Each row is a point on a landscape with many valleys, with its height.
From any point a ball rolls to the lowest of the 2 points nearest to it. It stops when none of these is lower. Distance is the straight distance between rows; heights are no part of it.
<469>: [137 160  97 108 135 142 128 104  92 125 150  96  88 139 145  81 167 133
 121 101 112 104 104  96 128 123 169 148 157  86 159  83  90 136 121 135
 107 132 103 134 156 132 108 141  79 168 138 132 155 139  54 101 145 142
 156  99 122  86 106 114 140 125 144 153 114 118 124 145]  (h 3.24)
<1003>: [ 90 133 128 164 120 127 144 150 102 102 137 162 114  77  75 152 116 135
  97 113 140 117 153 120 123 189 102 109  88 144 140 141 175 176 126  91
 134 122  88 109 100 120 137 149 158 117  91 131 133 174  92  86 100  70
 138 132 133 175 152  91 111 192 136 130 120 135 153 103]  (h 2.64)
<71>: [144 145 146 106 111 161 123 100 129 119  86 129 148 107 176  93 141 101
 135 153 132 171 153 122 129  97 162 153 148 133 128 123  87  98 125 156
  93 154 143 142 137 107 141 110 132 162 122 112 114 118 146 203 173 189
 113  77 103 105 134 126 117  76 116 155 151 117 131 149]  (h 3.89)
<402>: [130 166 116 124 125 160 110 112 117 125 112 113 147 103 127 130 102 118
 116 171 136 141 177  97 133 150 127 143 131 155 122 144 186 107 158  91
 202 149  84 102 127 121 109 137 162 124 120 108 139 108 146 178 110 128
 112 112 161 173 176 102 155 157 113 129 138 146 180 120]  (h 2.53)
<522>: [130 148  94 133 113 123 136 169 143 126 116 109 161 186 166 126 114 159
 127 111 142 130 119  93 134 115  73 101 132 116 126 179 140 156 131 125
 140 123  83  74  99 129 136 116 148 134 130 103 137  96 111 109 139  90
 103 153 183 117 150 184 128  93 170  87  90 117  84 114]  (h 1.81)
<76>: [108  79 154 113  84 141  99 176 183 149  94 129 131  86  76  96 141 114
 103 102 172 124 192 109 164 144 126 112 163 121  76 128 147 137 136 123
 164 121 135 185 121 106 134 118 169 138 144 104 116 136 114 204 149 123
 150 119 108 156 130 132 132 180 108  98 164 144 158 127]  (h 4.48)
<161>: [147 156  93 164 146 130 115 113 117 103  96 127 152 197 157 185  96 124
 141  93 137 182  88 161  84  87 132  84 142 112 161 170 114 153  77 122
  69  91 125 101 103 174 141 157 112 146 115 142 122 187 147  84 116 142
 147 161 145  94 103 149  70  98 177 132  68  81  70 118]  (h 4.24)
<849>: [ 95  87 103 128 100 115 121 166 156 157 124 145 118 152 117 121 146 139
 116  80 132  94 123 126 108 118 114  84 156  87  77 162  80 131 133 150
  75  99 150 146 140 102 105 151 106 112  91 136 141 148 111  86 167  68
 145 111 133 120 103 158 121 113 164  53  39 118  98 139]  (h 2.22)
<616>: [146 135 113 128 111 144 146 140 148 146 144 103 106  86  76 165 132  93
 132 162 101 119 196 146 141 121 119 174 111 128 148 148  93 124 179 119
 216 144 150 131 135 109 125 139 148  96 100 179  99 131  85  85 131  98
 146 146 138 119 149 133 198 151 130 152 154 179 154 126]  (h 6.72)
<192>: [123  90  88 132 100 157 149 133 152 178 107 126 102  85  84 141 131  91
 102 152 137 159 158 135 120 145 117 112 145  74  98 135  11 137 168 147
  89 115 164 193 100 102 150 145 133 137  73 187 140 133  88 128 187  98
 156 124  99  99 131 158 144 124 134 115  72 129 133 151]  (h 6.02)
<822>: [144 149 137  98 146 121 165 126  86 138 176 136 134 149 173  87 132 150
 128 112  97  99  98 153 122 142 128 176 156 128 160 124 129 132 168 161
 173 146 104 146 149 123 123  66 106 165 183 127 122 117  61 162  83 128
 160 139 148 147  79 164 109 170  77 145 182 142 137 128]  (h 2.18)
<551>: [143 158 124  98 141 168 103  86  74 111  99  99 125  84 161 114 140 109
 139 187 134 168 156 141 131 128 176 166 139 110 145  86 123 103  99 130
 114 161 134 130 136 125 117 126 131 148 122 136 148 115 148 176 140 217
 113  87  84 113 138  67 140 113 103 181 158 137 165 140]  (h 4.34)
<1023>: [171 150  93 144 174 108 116  65 134 133 127 147  97 159 133 202 130 144
 128 172  72 135 141  96 128 105 125 143  85 145  98 152  82  77 138 136
 178 106 143  74 138 147 123 183  99  66 106 167 105 100 156  90 142 127
 119 144 137  94 156 172 167 109 151 120  84 126  94 161]  (h 2.03)
<51>: [134 102 107 142 153 116 115 111 153 113 150 129  83 165 141 142 142 155
 134 140  92 152 149  84 135 106 126 152  93 132 101 160  59 117 138 144
 145 105 138  79 135 118 148 170 125  91  79 155 100  95 138  88 185  93
 125 131 155  65 139 192 158  81 148 124  90 110  78 179]  (h 1.57)
<510>: [141  98 149 106  81 109 104 181 167 160 122  71 149  61 101 123 130  78
 147 100 166 126 199 196 131  99 116 143 199 115 109 171 124 193 182 134
 138 149 153 183  98  87 119  92 178 124 117 168 120 152 100 145 168 100
  99 148 133 140 138 101 208  95 101 149 173 158 196 129]  (h 7.08)
<549>: [115 132 132 140 106 117 147 182 141 121 141 107 151  91 151 112 111 143
 148 127 181 144 166  98 114 152  89 128 160 171 122 145 197 176 166 114
 154 147  99 134  61  97 141 123 188 125 123 101 140 140 134 133 125  67
  99 143 190 154 193 102 151 104 136 151 147 131 169 122]  (h 2.17)
<667>: [ 95  97 181 145 164  79 146 111 119  96 149 203  94 173  86 144 171 170
 103 101  81 101  81 121 116 192 132 121  63 191 124 121 179 107 108 106
 110 105 115  84 175 167 125 177 118 121 149 113 107 115 197 111  92 111
 123 144 128 142 119 145  86 178  90 117 122 126  94 119]  (h 1.83)
<198>: [164 171  77 141 198 135 111  78  84 123 144 122  44 141  61 216 180 128
 122 150  75  86 128 108 115 176 141 142  58 108 127 100 135 113  79 117
 128 110 141  84 176 179 142 193  55 103 150 188 136  77  81  62 107 122
 148 137  72 128 116 118 165 161 142 102  60 181 141 111]  (h 2.97)
<1015>: [130  96 154 125 139  69 129 108 119  75 126 137 140 176 112 160 128 123
 130 118  68 101  86 197 145 107  93  87  53 138 123 178 165 141 130 112
  90 128 152  42 182 127 143 118 132  97 101 152 106 103 183  72  69 125
  80 170  83 138  81 163 117  80  86  91 127 139  84  73]  (h 8.57)
<414>: [131 173 106 115 114 178 110 128  94 118 134 110 139  85 120  90 106  83
 140 163 123 117 172  86 144 171 145 168 147 126 157  79 173 136 160  79
 186 160  89 121 133 119 119 140 131 147 132 124 151  92 108 148 107 128
 130  95 135 180 149 101 176 157 101 168 170 191 208 108]  (h 2.13)
<602>: [118 164 136 160 162 127 130  65 158 116 113 147 125 186 162 128 104 156
 137 169 103 152 124  79 121 120 139 133 134 189 117 107 125  44 125 140
 150 128 119  87 138 143 102 166 113 116 147  72 119 115 172 194 120 152
 131 102 190 111 198 155 122 135 144 130 112 113 117 157]  (h 3.38)
<449>: [118  91 145 138 142 128 125  82 114 135 147 117  97 106 115 113 186 123
 130 111 112 168 146 151 126 124 156 125 105  93 108 130  50 129 121 181
  26 115 157 138 191 107 163 150 116 153  78 167 148 147  99 126 173 133
 115 121  95  62 121 113  99  97 121 101  76  92 130 170]  (h 4.90)
<1008>: [133 170 102 112 120 134 136 152 133 126 121 103 183 134 169 108  92 123
 153 129 144 114  89 135 134 103  51 101  93 110 144 165 181 147 149 111
 158 156  98 102 109 137 125  63 143 133 187 117 138  61 128 134  98 139
  88 162 127 173  97 121 122  82 127 116 128 122 117  96]  (h 8.07)
<358>: [143 119 123 128  76 136 127 173 191 157 113  94 120  94  93 142 126 106
 132 114 150 137 216 174 126 113 101 143 172 133 114 170 105 166 182 112
 188 143 155 163  88  95 124 121 169 114  95 178  81 156 122 149 142 104
 151 169 120 126 140 141 186 139 131 135 168 148 150 123]  (h 6.91)
<806>: [140 136 132 114 126 120 146 132 121 117 137 129 177 147 198  95 127 134
 136  88 134 145 113 155 117 101 107 139 163 125 145 179 130 138 160 162
 136 141 118 145 142 121 131  65 149 159 151 121 110 146  96 158 116 132
 132 139 157 148  96 159  87 106 105 129 160  99 113 131]  (h 2.87)
<24>: [141 171  92 157 190  97 148 117  94 118 133 120 146 156 180 168  87 149
 121 133 137 183  99 105 110 111 155  86 129 134 156 161 107 112  94 154
 169 137 101 102  98 206 136 144 141 119 163 116 163 154 135  91 110 147
 145 150 195 119 134 159 104 147 131 166 110  65  99 159]  (h 2.93)
<882>: [119 178 116 153 136 139 139 125 138  85 101  93 156 173 184 103  93 150
 154 151 110 151 130  80 127 130 101 111 147 123 153 140 162 120 143 114
 148 156  71  86  98 141 112 111 143 143 157  85 146  79 129 168 108 130
 114 146 194 147 165 149 105 104 161 127 132 113 112 128]  (h 1.26)
<789>: [ 90 104 111 139 144 151 128  90 102 111 140 101  61 125  93 124 174 130
 109 139  98 138 175 120 154 172 142 140  97  83 132 132  93 143 126 145
  80 115 122 101 164 101 143 152 138 142  80 172 137 128  67 121 149 102
 134 138 112  83 131 116 119 114 132 105  79 127 137 149]  (h 5.31)
<13>: [119 155 162 132 143 143 121 117  66  84 152 111 135  78 127  99 124 115
 134 136 135 113 136 154  95 146 131 155 126 150 173 117 188 161 129 115
 113 154  92 145 128  95  95  92 135 126 120 131 133 158 121 163  95 124
 110 135 119 152 124  47 126 143 111 181 180 123 169 138]  (h 2.65)
<108>: [149 132 129  96 103 140  92 157  83 122 150  96 132  47  95  69  99  93
 118 110 157 106 112 141 115 177 143 136 175  78 159  47 146 183 143 130
  98 134 126 196 104 102 114  88 122 162 152 118 175 148  74 189 100 130
 127 136 100 154 143  64 143 200  94 156 197 174 198 116]  (h 1.54)
<913>: [171 159  90 129 183 127 121  80  92 136 133 133  93 143 109 234 145 125
 101 178  91 107 131 128 137 132 145 117  71 134 116 117 104 107  89 135
 167 134 137  69 163 166 143 167  88  89 120 189 123  95 129  49 109 146
 112 127  89 110 133 121 168 132 133 122  70 154 119 121]  (h 2.52)
<552>: [117 118 160 118 141 146 138 104 109 122 136 145 114 125 109 140 154 117
 122 161  71  87 125 112 184 152 141 150  71 129 136  90 135  94 117 135
 135 146 146 125 154 137 137 155 104 109 129 146 122  80 127  80 130 150
 122  98  59 119 113 106 145 128 119 141 139 155 124 119]  (h 4.46)
<795>: [147 137 127 168 154 127 120  80 112  99 109 106 135 177 169 169  92 134
 158 138 131 216 127 148 101  93 146 110 115 130 147 132 124 131  94 136
  76 116 138  79 130 149 149 155 142 139  90 144 127 168 206 124 122 159
  99 160 145  84 148 153  79  80 167 148 100  86  88 147]  (h 3.87)
<916>: [146 121  57 128 144 148 101  89 157 143 132 116  44 143 121 142 177 144
 140 146  95 176 172  88  88 128 110 177 115  92 114 181  27 116 151 126
 138  99 143 109 125 119 136 178 117 109  92 181  99 107  86 106 183  75
 173 137 139  66 136 186 165  98 162 128  76 109 117 172]  (h 1.02)
<248>: [ 99 106 181 148 132 117 126 154 164 126 152 152 171 153 170  69 108 155
 138 104 162 112  73 111 127  96 117 117 165 150 143  61 160 150 114 121
  93 132 111 169 118 125 127  98 104 131 137  61 164 130 167 146 143 124
 112  99 142 124 131  86 100  96 167 141 151  91 100 140]  (h 3.01)
<594>: [110 113 179 125 155  77 171 115  93 126 155 174 124 164  95 160 145 147
  91 103  87  68  50 206 130 172 120  89  72 159 120 142 170 161  77 125
 124 144 134 124 160 169 154 100 104 112 161 154 150 108 170  84  56 131
 129 156  72 141  82 101  96 163  66 109 134 119 114  88]  (h 4.77)
<421>: [132 141 137 135 156 128 144 105  78 114 168 133  75 126  50 149 144 107
 104 119  79  46  81 139 151 185 137 127  65  98 151  70  98 164  94 148
 105 127 121 120 187 142 161 140  74 122 148 187 167 104  53  52 113  97
 134 147  76 121 104 108 159 172 112 125  82 158 128 114]  (h 3.86)
<1035>: [110  75 110 126 110 114 105 170 178 139 111 133 132 139  84 156 135 137
 110  90 148 124 146 159 135  83 124 100 147 104  89 172 134 108 111 108
 145  87 164 157 115 136 112 142 152  93 108 136  80 183 148 115 121 147
 187 141 101 162  90 158  99 163 124  68 134 122  97 108]  (h 4.95)
<259>: [135 142 114 117  77 104 126 153 122 160 143 108 158  99 119 132 130 104
 113  84 154 104 117 190 122 112 128 121 178  84 135 169  83 169 134 165
 115 119 140 181 132 107 121  96 142 145 107 154 135 189  36 110 140 110
 154 136 138 139 118 121 135 140 133 100 108 136 150 120]  (h 4.86)
<84>: [135 109 147 104 138 148 136 138  92 118 116 119 160  82 118 152 124  91
 142 148 127 114 139 197 125 144 123 139  87 146 124 158 176  88 111 133
 133 163 165 156 125 123 122  93 157 108 160 148 103 121 151 150  65 167
 120 145  63 188  76  98 122 179  72 134 192 167 168  98]  (h 5.35)
<78>: [ 98  68 121 105 127 113 100 106 143 108 110 141  53 157 105 124 165 140
 117 114  80 146 166 102 157 146 122 121  95  88  65 170  94 110 141 138
  73  96 161  81 147  92 154 147 140 122  75 164 104 109 156 173 157 110
 147 144 105 114 125 210  91  91 105  69  88 131 105 140]  (h 5.81)
<265>: [112  78 170 116 103 120  99 155 121 141 159 126 153  64 125  45 118 113
 105  96 147  96 112 117 129 169 138 104 194 108 117  53 137 167 157 137
  79 125 125 220 105  95 113  85 122 134 151  87 190 148  72 186 110 111
 136 105 115 148 138  64 110 176 116 135 181 128 174 146]  (h 2.09)
<348>: [114 105 157 124 101 129 107 167 157 129 139 141 155 104 173  50 132 145
 139  87 164 105 109 102 113 118 132 128 221 142 116  51 141 152 141 133
  64 136 133 212  89  93 114 101 110 137 126  58 162 153 118 174 143 105
 143  75 143 132 154  68 111 114 161 139 167 112 143 138]  (h 2.58)
<205>: [115 117 175 116 152  95 173 121  86 151 176 177 120 128 108 138 132 119
  94 128  92  72  60 174 159 167 136  99  83 139 130  89  96 162  92 176
 110 156 134 146 162 143 163 105 106 129 142 174 175 108 103  86 105 128
 115 141  77 104  87 101 133 154  73 125 100 121 130 131]  (h 4.31)
<714>: [175 194  74  87 107 149 108 107  45 134 122  85  92  64 129 109 143 103
 113 105 157 147  81 113  89  88 202 153 178  83 176  91  54 152 126 115
 111 120 128 152 127 156 116 154  79 187 126 140 174 166  69  97 143 171
 161  96 113 104  98  90 128 140 138 182 116 126 133 130]  (h 3.84)
<487>: [169 183 102  78  60 147 128 178 151 162  98 120 171 107 167 104 120 101
 139 105 172 141 129 113 113 108 105 130 205 139 120 153 127 150 168 145
 170 155 126 174  87 124 130  98 149 162 165  96 112 122 101 181 159 125
 133 117 171 149 144 155 139  96 121 129 145 129 146 100]  (h 7.68)
<406>: [147 157 137 101 159 149 106 119  72 119 118 122 157  83 164 108  99  95
 163 184 139 125 105 150 110 121 155 159 121 142 162  78 154 101 101 124
 139 177 138 152 109 119 108  92 119 112 159 110 154 103 180 164  97 189
  97  92  83 153 101  49 153 137  93 213 195 141 183 130]  (h 4.72)
<1069>: [ 75  78 139 137 111 142 127 112 129 118  98 116  62 107  59 127 160 126
  83 150  97 141 195 106 167 189 125 132  81  89 107 152 112 119 152 113
 110 101 133 111 133  93 151 155 161 124  64 176 108 110 122 152 142  86
 144 142 106 127 155 148 117 135 121  95 109 160 138 138]  (h 5.56)
<33>: [108 116 114 176 130 115 139 153 174 113 111 164 129 129 132 132  90 155
 138 142 145 140 126  53 126 137  90 106 100 175 107 115 163 105 130 107
 154 112 120 108  71 129 135 165 146  98 106  73 120 127 192 141 123 106
 110 119 157 146 178 142  94 140 177 118 142 123  96 121]  (h 3.96)
<140>: [ 96  93 138 119 106 141 112 140 117 127 137 117 132 109 124  72 142 124
 104 104 133 100 129 105 159 146 149 117 162  83 123  85 133 133 131 131
  96 127 110 173 139 105 106 121 125 146 129 120 165 151  81 135 139 130
 148 110 107 126 109  89 116 157 131 112 132 124 143 138]  (h 2.62)
<583>: [108 122 144 127 147 113 159 118  79 108 142 137 134 112 103 170 123 122
 111 128 110 100 105 196 141 156 124 122  78 136 139 176 169 130  82 135
 138 141 136 114 147 150 136 106 146 113 130 170 130 142 125  90  65 147
 136 155  82 164  96 104 114 176  87 125 133 145 134  98]  (h 5.10)
<654>: [114 141 139 139 131 142 141 135  77  96 142 113 137  57 120 141 112  86
 148 146 132  93 144 188 117 103 109 147  89 150 176 144 155 160 143 107
 117 168 107 115 126  79 108  99 143 113 115 179 126 157  92  98  96 100
  80 143 114 161  98  60 165 119 125 184 145 146 177 117]  (h 3.03)
<1032>: [103 110 146 139 141  95 131 141 132  96 123 118 178 145 122 155  91 116
 153 116 120 101  66 187 143  83  73  68  64 123 145 175 187 145 121  91
 116 148 137  99 124 146 132  93 133  87 146 134 123 109 175  54  58 136
  96 166  88 181  59 122 108  88 118 119 134 113  93  76]  (h 8.39)
<550>: [136 159 113 118 121 153 118  80 143 130 103 111 117 143 156 112 135 144
 124 170 116 157 188  90 148 115 151 162 141 151 117 148 118  83 144 117
 174 133  97  80 152 107 114 134 141 141 116 112 122 109 144 195 150 148
 130 104 172 117 182 148 143 120 132 123 126 131 145 155]  (h 2.96)
<951>: [110 156 118 164 166 119 142 122 165 136 143 201 115 149 158 124  91 165
 138 162 116 121 113  49 119 151 115 122 126 214 132  78 136  65 139 141
 167 132 122 114  89 146 110 163 106 105 155  44 124 119 145 162 116 110
 140  79 189 135 187 131 125 177 159 143 127 123 130 135]  (h 3.68)
<1048>: [142 114 156 114 156 133 125  99 129 130 128 163 146 172 142 116 119 164
 117 110 151 110  67 165  92 155 140 124 145 144 130  84 202 123  53  81
 132 125 101 149 141 171 102  83  90 132 195  78 122 132 189 143  70 198
 140 137 106 133  99  76  78 162 100 127 184 100 115 100]  (h 8.31)
<612>: [118  95 119 120 116 105 132 155 143 131 136 126 148 166 141 126 126 143
  96 113 130 119 116 130 149 105 104  89 118 109  97 167 101 155 129 143
 106 127 123  92 146 109 142 121 133 118  84 130 135 110 132  90 160 101
  93 130 129 109 112 172 134  76 143  68  71 113  75 131]  (h 2.29)
<467>: [110  90 139 145 104 130 113 178 184 139 102 118 108 101  41 128 153 133
 121  91 142 112 179 160 132 143 123 107 146 104  85 141 127 113 157 133
 126  91 162 193 117 106 121 136 163 112 127 124  65 182 101 159 122 115
 190 159 113 166 110 148 112 204 117  54 148 156 133 105]  (h 4.71)
<385>: [ 97 132 138 162 170 121 155 115 103  88 158 185  87 131  87 148 139 155
 110 117  81  94 123  88 105 205 121 131  76 160 140 117 164 112 125 120
 123 118  97 115 121 147 117 174 125 107 126 125 106 149 129  96  91  99
 153 132 135 160 135 124 100 188 132 129 123 128 124 119]  (h 2.25)
<989>: [139 128 168 144 140 142 122  96 158 102 112 164 151 158 100 142 129 142
 149 144 126 107 100 137 132 137 137 124  98 170 124  89 196  86  87  59
 120  92 132 113 142 160  97 138 105  97 144  74  72 135 232 102  81 188
 128 113  84 158 119 113  98 136 140 109 178 149 101  73]  (h 5.08)
<246>: [110 101 159 126 142 125 118 116 145  86 128 136 137 193 129 117 144 137
 129 133  73  92 112 109 182 126 130 121 106 115 126 114 155 105 132 118
 112 127 141 114 143 132 121 140 112  96 137 115  97 101 160  88 121 146
 139 109  88 134  92 162 117  92 134 112 142 120  87 104]  (h 4.13)
<1049>: [136  85 147 120 111 109 118 104 124 159 136 149 153 100 146  99 150 107
 109  75 114 170 134 157 124 106 174 121 153 109 104 189  35 114 151 188
  63 114 165 161 186 124 177 102 129 168 101 146 134 164 100 137 178 132
 126  98 123  94  97 149  86 113  92 102  86  89 125 162]  (h 4.37)
<339>: [121  74 154 130 118 113 108 143 136 136 149 108 181 134 171  99 134 126
 110  79 156 157 124 147 134  67 171 116 181 105 113 162  87 137 134 153
  76 118 147 162 184 131 140 118 126 134  95 119 162 163 139 118 165 132
 136  97 147 118  86 138 102  87 138 113 107  74  99 177]  (h 3.83)
<1042>: [117  93 160 116 119 137 108 138 146 111 116 145 145 119  75 159 142 132
 123 119 132 105 130 173 150 115 130 120 107 122 106 145 190 101  98  80
 114  97 152 138 140 147 106 122 140 101 116 114  77 163 175 105  96 174
 148 132  67 177  92 113  96 156 118  80 169 150 102  84]  (h 5.19)
<656>: [ 73  86 125 169 125 143 138 177 121  87 138 109 133  94 124 123 108 127
 107 125 165 150 174 102 145 153 117 114 136 139 129 141 155 187 149 105
 131 132 106 137  72 110 145 154 177 120  66 130 153 164 118 111 128  69
 135 130 150 136 148  98 132 135 144 153 139 114 148 134]  (h 2.49)
<512>: [160 186  74 149 170 161 130 100  74 133 169 115  55 110  61 178 160 105
 157 149  94  82 106 112 106 179 120 167  79  73 162  59 107 129 101 139
  93 109 139 132 155 149 145 182  51 121 155 196 144 112  33  97  95 129
 155 150  72 128 114 119 139 165 154 120  94 182 146 104]  (h 3.40)
<591>: [129 146 121 128 111 143 169 153 126 128 124  99 141  93 166 106 124 134
 135 167 160 154 154  95 144 111 136 143 156 147 135 121  83 153 161 134
 143 149 103 139  94 109 131 126 145 149  84 115 146 117 123 131 184 105
  98 106 182 102 166 129 172  80 144 154 129 127 137 151]  (h 2.51)
<27>: [155 178  68 108  85 137  98 157  85 154 116  94 138  78 123 144 125  93
  99 103 185 121  99 159 109  80 167 120 183  84 152 145  45 189 111 123
 116 111 129 171 105 142 126 134 103 162  87 153 168 190  52  68 166 125
 160 105 130 122  97  83 147 123 147 146  88 114 136 118]  (h 4.38)
<874>: [167 195  88 101  96 152 119 159 144 143  92 135 194 118 176 132  74 101
 154 139 165 139  90 111 106 102  85 105 145 120 140 132 144 120 123 128
 160 162 124 151  79 154 129  92 134 141 172  94 130 102 142 170 128 175
 108 126 119 170 115 119 106 103 137 129 145 112 120  95]  (h 7.87)
<73>: [131 143  96 124 134 130 145 138 138 140 156 111 100 146 151 122 149 149
 120 155 117 126 156  72 153 124 140 158 140 137 142 129  74 134 155 140
 174 127 108 105 124 122 125 151 121 119 112 123 123 108  80  80 184  78
 132 105 201  80 159 173 191  97 159 147 101 136 118 153]  (h 2.07)
<174>: [138 137 132 114 122 155 107 120  52 112 135  78 125  57 112 119 118  85
 117 144 148 137 142 183 118 156 159 156 131  77 169 103 139 153 113 144
  88 136 140 161 125 111 117 105 134 155 130 159 163 166  82 185 102 165
 130 140  73 140 109  56 135 180  88 168 170 157 177 136]  (h 2.12)
<362>: [150 137 158 118 133 132 133  82 141 151 115 171 126 161 123 160 152 134
 138 153 115 101  98 135 150 127 150 135  98 175 125  77 145  71  68 130
 137 119 161 118 151 157 117 145  92 114 153 114 109 109 199 103 126 198
 110  94  80  97 129  96 131 131 139 127 139 132 116 125]  (h 4.79)
<673>: [ 90  84  78 129 122 130 100 136 169 150 109 128  43 153  93 119 161 154
 140  94 114 141 146 108  81 129  93 131 123  72  73 175  64 129 145 134
  79  78 165 124 130  92 103 172 115 114  87 171 110 126  95 104 184  42
 173 140 125  97 115 178 144 104 159  75  34 126 105 153]  (h 1.69)
<531>: [143 162 133 104 120 152 157 126  80 144 175 122 129 117 121  93 130 113
 129 139  98  91 123 122 145 168 156 187 130 127 170  80 138 119 148 138
 177 150 111 129 169 128 130 104 107 161 164 139 149  98  70 148 101 128
 143 121 135 147 114 143 149 183  91 148 163 193 171 129]  (h 1.51)
<1061>: [139  97 162 174 178  55 138  93 143  89 127 171 113 237 107 152 138 168
 112 110  92 134  62 126 116 172 142  81  73 177 131  95 188 122  97  82
 115 105 104  42 175 187 127 189 114 118 182 104 129  97 245  96  67 118
 115 167 145 103 139 168 101 122 101 138 117 107  96 113]  (h 1.35)
<796>: [120 160 101 170 149 132 113  95 175 135 123 151  78 171 109 131 148 164
 133 149  85  97 160  47 118 125 122 155 111 169  98 123 134  54 155  78
 171  89 111  85 125 117  81 197  90  88 126 104  77 101 145 127 138  99
 147  95 181 127 201 158 169 125 179 104  92 149 126 119]  (h 4.36)
<152>: [155 133  82 122 110 162 160 135 122 190 129 107 105  60  77 159 124  63
 109 179 146 159 156 158 126 126 134 143 123  76 137  94   8 143 152 152
 143 132 167 170 142 114 161 128 136 142  84 199 147 121  58  99 173 137
 132 137 102 100 131 140 175 137 115 155 117 174 158 141]  (h 6.28)
<1034>: [ 96  92 160 150 139 141 101 125 134  71 106  86 172 177 161 105  98 130
 146 139 120 148 130 113 174  95 137 119 116 101 146 131 188 132 111  90
 115 137 120 108 125 138 124 124 145 118 127 112 127 113 185 104 124 145
 114 128 108 147 103 127 111  78 145 146 157  94 102 122]  (h 3.80)
<945>: [139 117  93 124 137 116  96 102 138  95  76 136  84 195 141 167 119 141
 147 139  74 173 146 107 145 132 113 110  98  95  79 178 120 107 139 120
 101  91 153  52  96 122 150 161 137 110  96 153  90 102 190 155 130 141
 141 160 125 114 131 237  90  76 132  97 104 122  81 122]  (h 6.06)
<42>: [121 127 124 144 107 119 112 176 163 106 122 107 191 124 127 149  78 118
 161 121 179 120  90 148 136  71  55  96  92 120 122 173 196 154 129  86
 133 118 126 104  96 137 118  92 150  97 128 119 125 109 176 102 108 127
  70 165 116 184 107 107 117  75 157  98 141 123  93  87]  (h 8.24)
<346>: [118 113 102 113 105 145 119 170 184 142  98 164 135 107 136 104 108 133
 118 132 169 133 138  65 152 131 112 104 146 152  94 105 150 112 110 114
 175 133 118 152  86 134 130 128 149 133 149  72 134 119 143 168 149 146
 143  87 125 148 142 121 116 158 135 113 147 123 132 116]  (h 4.23)
<907>: [138 164 131 136 170  94 155 110 125 143 149 159 131 185 188 128 109 160
 130 116 134 142  62 113  89 112 152 124 153 163 177 110 112 106 110 153
 163 131  98 125 132 189 115 125  93 149 195  84 132 142 137 132 118 150
 140 129 196 103 112 147  94 143 134 173 140  72  92 161]  (h 2.42)
<930>: [121  83 147 125 120 122 113 148 143 115 127  98 192 125 173 116 101 105
 138 108 157 159 128 159 147  50 118 117 140 107 121 182 141 147 136 140
 115 138 147 136 144 117 137  92 165 126 111 136 129 139 155 144 137 134
 103 137 118 146  94 146 112  66 121 121 148  98 109 146]  (h 3.37)
<646>: [150 172 117 104 138 136 135 111 113 147 102 145 164 153 185 119  86 141
 136 139 130 135  55 130 105 139 109 103 139 112 148  95 169 123  88 125
 152 173 108 141 103 173 140  84  93 146 198  95 152  87 161 151  85 197
 124 127 112 143 108 104  93 129 115 138 152 109 114 104]  (h 8.08)
<713>: [112 121 171 144 117 108 155 179 145 143 157 129 162 128 176  83 133 168
 148 112 191 140  92 110 131  76 139 145 174 168 143 101 109 156 140 148
 108 130 112 148 106 131 141 114 122 162 112  64 165 131 148 134 188  94
  91  97 195 100 152 119 146  75 166 154 117  98 101 167]  (h 2.94)
<315>: [154 171 119 150 162 122 132  89  78 120  71 112 155 128 174 172  78 142
 153 150 134 237  98 133  84 129 161  77 148 124 146 136 114 109  84 140
  98 166 124 108  89 202 159 135 137 156 146 114 157 148 174 113 116 179
 108 135 180  92 160 134  84 117 140 169  93  54 101 145]  (h 3.41)
<555>: [ 99  89 102 119 112 147 164 140 148 166 103 152  80  90  94 108 130 122
  97 148 137 148 166  89 136 170 127 107 121 115  89 111  79 113 127 150
 123 116 125 156 109 104 135 138 154 153  98 145 134 112 110 159 176 111
 130 122 128  98 154 157 135 153 120  95  81 146 143 154]  (h 5.78)
<563>: [140 132 156 101  62 128 135 179 186 171 120 128 151 122 145  99 161 141
 153  86 169 107 158 119 119  97 120 149 205 152  95 124 151 136 149 135
 114 124 140 180  92  82 126 114 140 146 145  88  90 155 117 165 173 100
 131 110 163 130 168 147 138  98 146 105 142 140 147 114]  (h 7.50)
<888>: [151 133 131  87  54 112 136 174 177 191 116  77 124  97 117 126 141 101
 138 101 174 120 191 138 124 140 131 144 233 118  97 120 124 187 170 130
 126 128 147 197  63  87 145 114 152 147 138 129 142 159  94 120 197  91
 127 150 152 122 176 121 193 108 120 133 141 166 189 110]  (h 7.29)
<171>: [134 188 134 141 122 111 144 162 129 109 135  85 172 123 191  95 102 149
 182 128 179 155 115 109  88 120  84 130 169 151 154 144 182 153 182 134
 167 166  99 133  70 127 119  85 168 136 182  72 153 110 127 172 116  89
 103 153 219 160 172 116 129  98 139 170 158 109 142 134]  (h 1.80)
<308>: [111  79 116 129 111 149 143 136 139 143 115 106 108  74  72 171 109  64
 113 180 109 134 185 189 157 123 111 134  83  78 132 156  60 129 168 132
 143 144 181 140 136  87 147 123 165 106  88 213 123 117  82 104 135 119
 133 152  71 124 108 130 181 136 104 153 136 181 161 124]  (h 6.52)
<660>: [146 129 103 128 148 117 129  95 132 129 108 167 121 189 134 168 134 147
 133  97 119 137  86 150 101 126 128  92 120 129 120 129 144 102  72 131
  92  98 142 105 137 166 103 151 110 128 140 138  89 169 187  90 103 174
 135 150 113 105 104 145  85 119 143  98  98 106  91 111]  (h 4.63)
<116>: [133  98 168 111 109 132 122  97 167 131 124 149 132 160 161  96 150 137
 136 126 125 163 164 117 157  80 146 154 125 164 102 153 122  97 129 149
 130 113 134  91 175  98 146 107 140 155 118 112 100 114 163 202 164 160
 110 105 139  95 145 184 106  90 117 118 149 118 113 159]  (h 3.42)
<965>: [119 153 144 142 114 113 129 126 174 169 155 149 108 168 130 122 162 180
 157 130 125  96 153  94 120  97 146 179 148 201 130 115 156  74 146 101
 176  95 111  89 140 106  81 159 103 119 155  77  83 139 123 109 150 100
 135 101 211 109 191 141 167 137 174 130 112 138 133 129]  (h 4.10)
<573>: [142 124 162 154 170  83 147 107 143 128 153 159 146 216 143 152 114 164
 120 122 128 120  65 130 130 118 144  99 100 173 162 107 156 128  85 115
 158 124  97  76 161 183 126 131 104 125 185 101 133 116 191  84 100 149
 104 146 147  97 110 130 115 126 126 146 129  71  91 143]  (h 1.87)
<529>: [163 132 169  76 122 145 124 147  99 150 139 141 169  81 134 105 121  94
 140 145 152 105 118 170 106 145 139 165 124 161 141 100 151 103 108 168
 145 150 158 187 129 119 118  63 123 129 165  94 122 102 127 218 100 172
 108 115  78 161 102  73 137 181  82 155 210 160 175 131]  (h 5.06)
<637>: [117 100 182 119 106 105 133 133 164 171 155 166 114 143 121 117 165 164
 135 115 147 130 157 136 139  97 139 181 134 200 118 140 144  83 136 150
 166  91 125  88 180 103 114 122 141 152 143  93  79 138 133 186 157 110
 109 116 179 100 160 161 130 156 130 118 129 135 128 161]  (h 3.79)

Where does a ball stop that starts at each point below?
<161> -> <1061>
<308> -> <531>
<552> -> <531>
<78> -> <531>
<205> -> <916>
<1015> -> <531>

Call two points neighbours if one is among the 2 nearest of the other. Go from one point of each pair to the other, from neighbour to neighbour, staying as low as possible. Name the highest point that can't be avoided.
<1061> and <916> -> <1003>
<108> and <882> -> <248>
<882> and <916> -> <612>
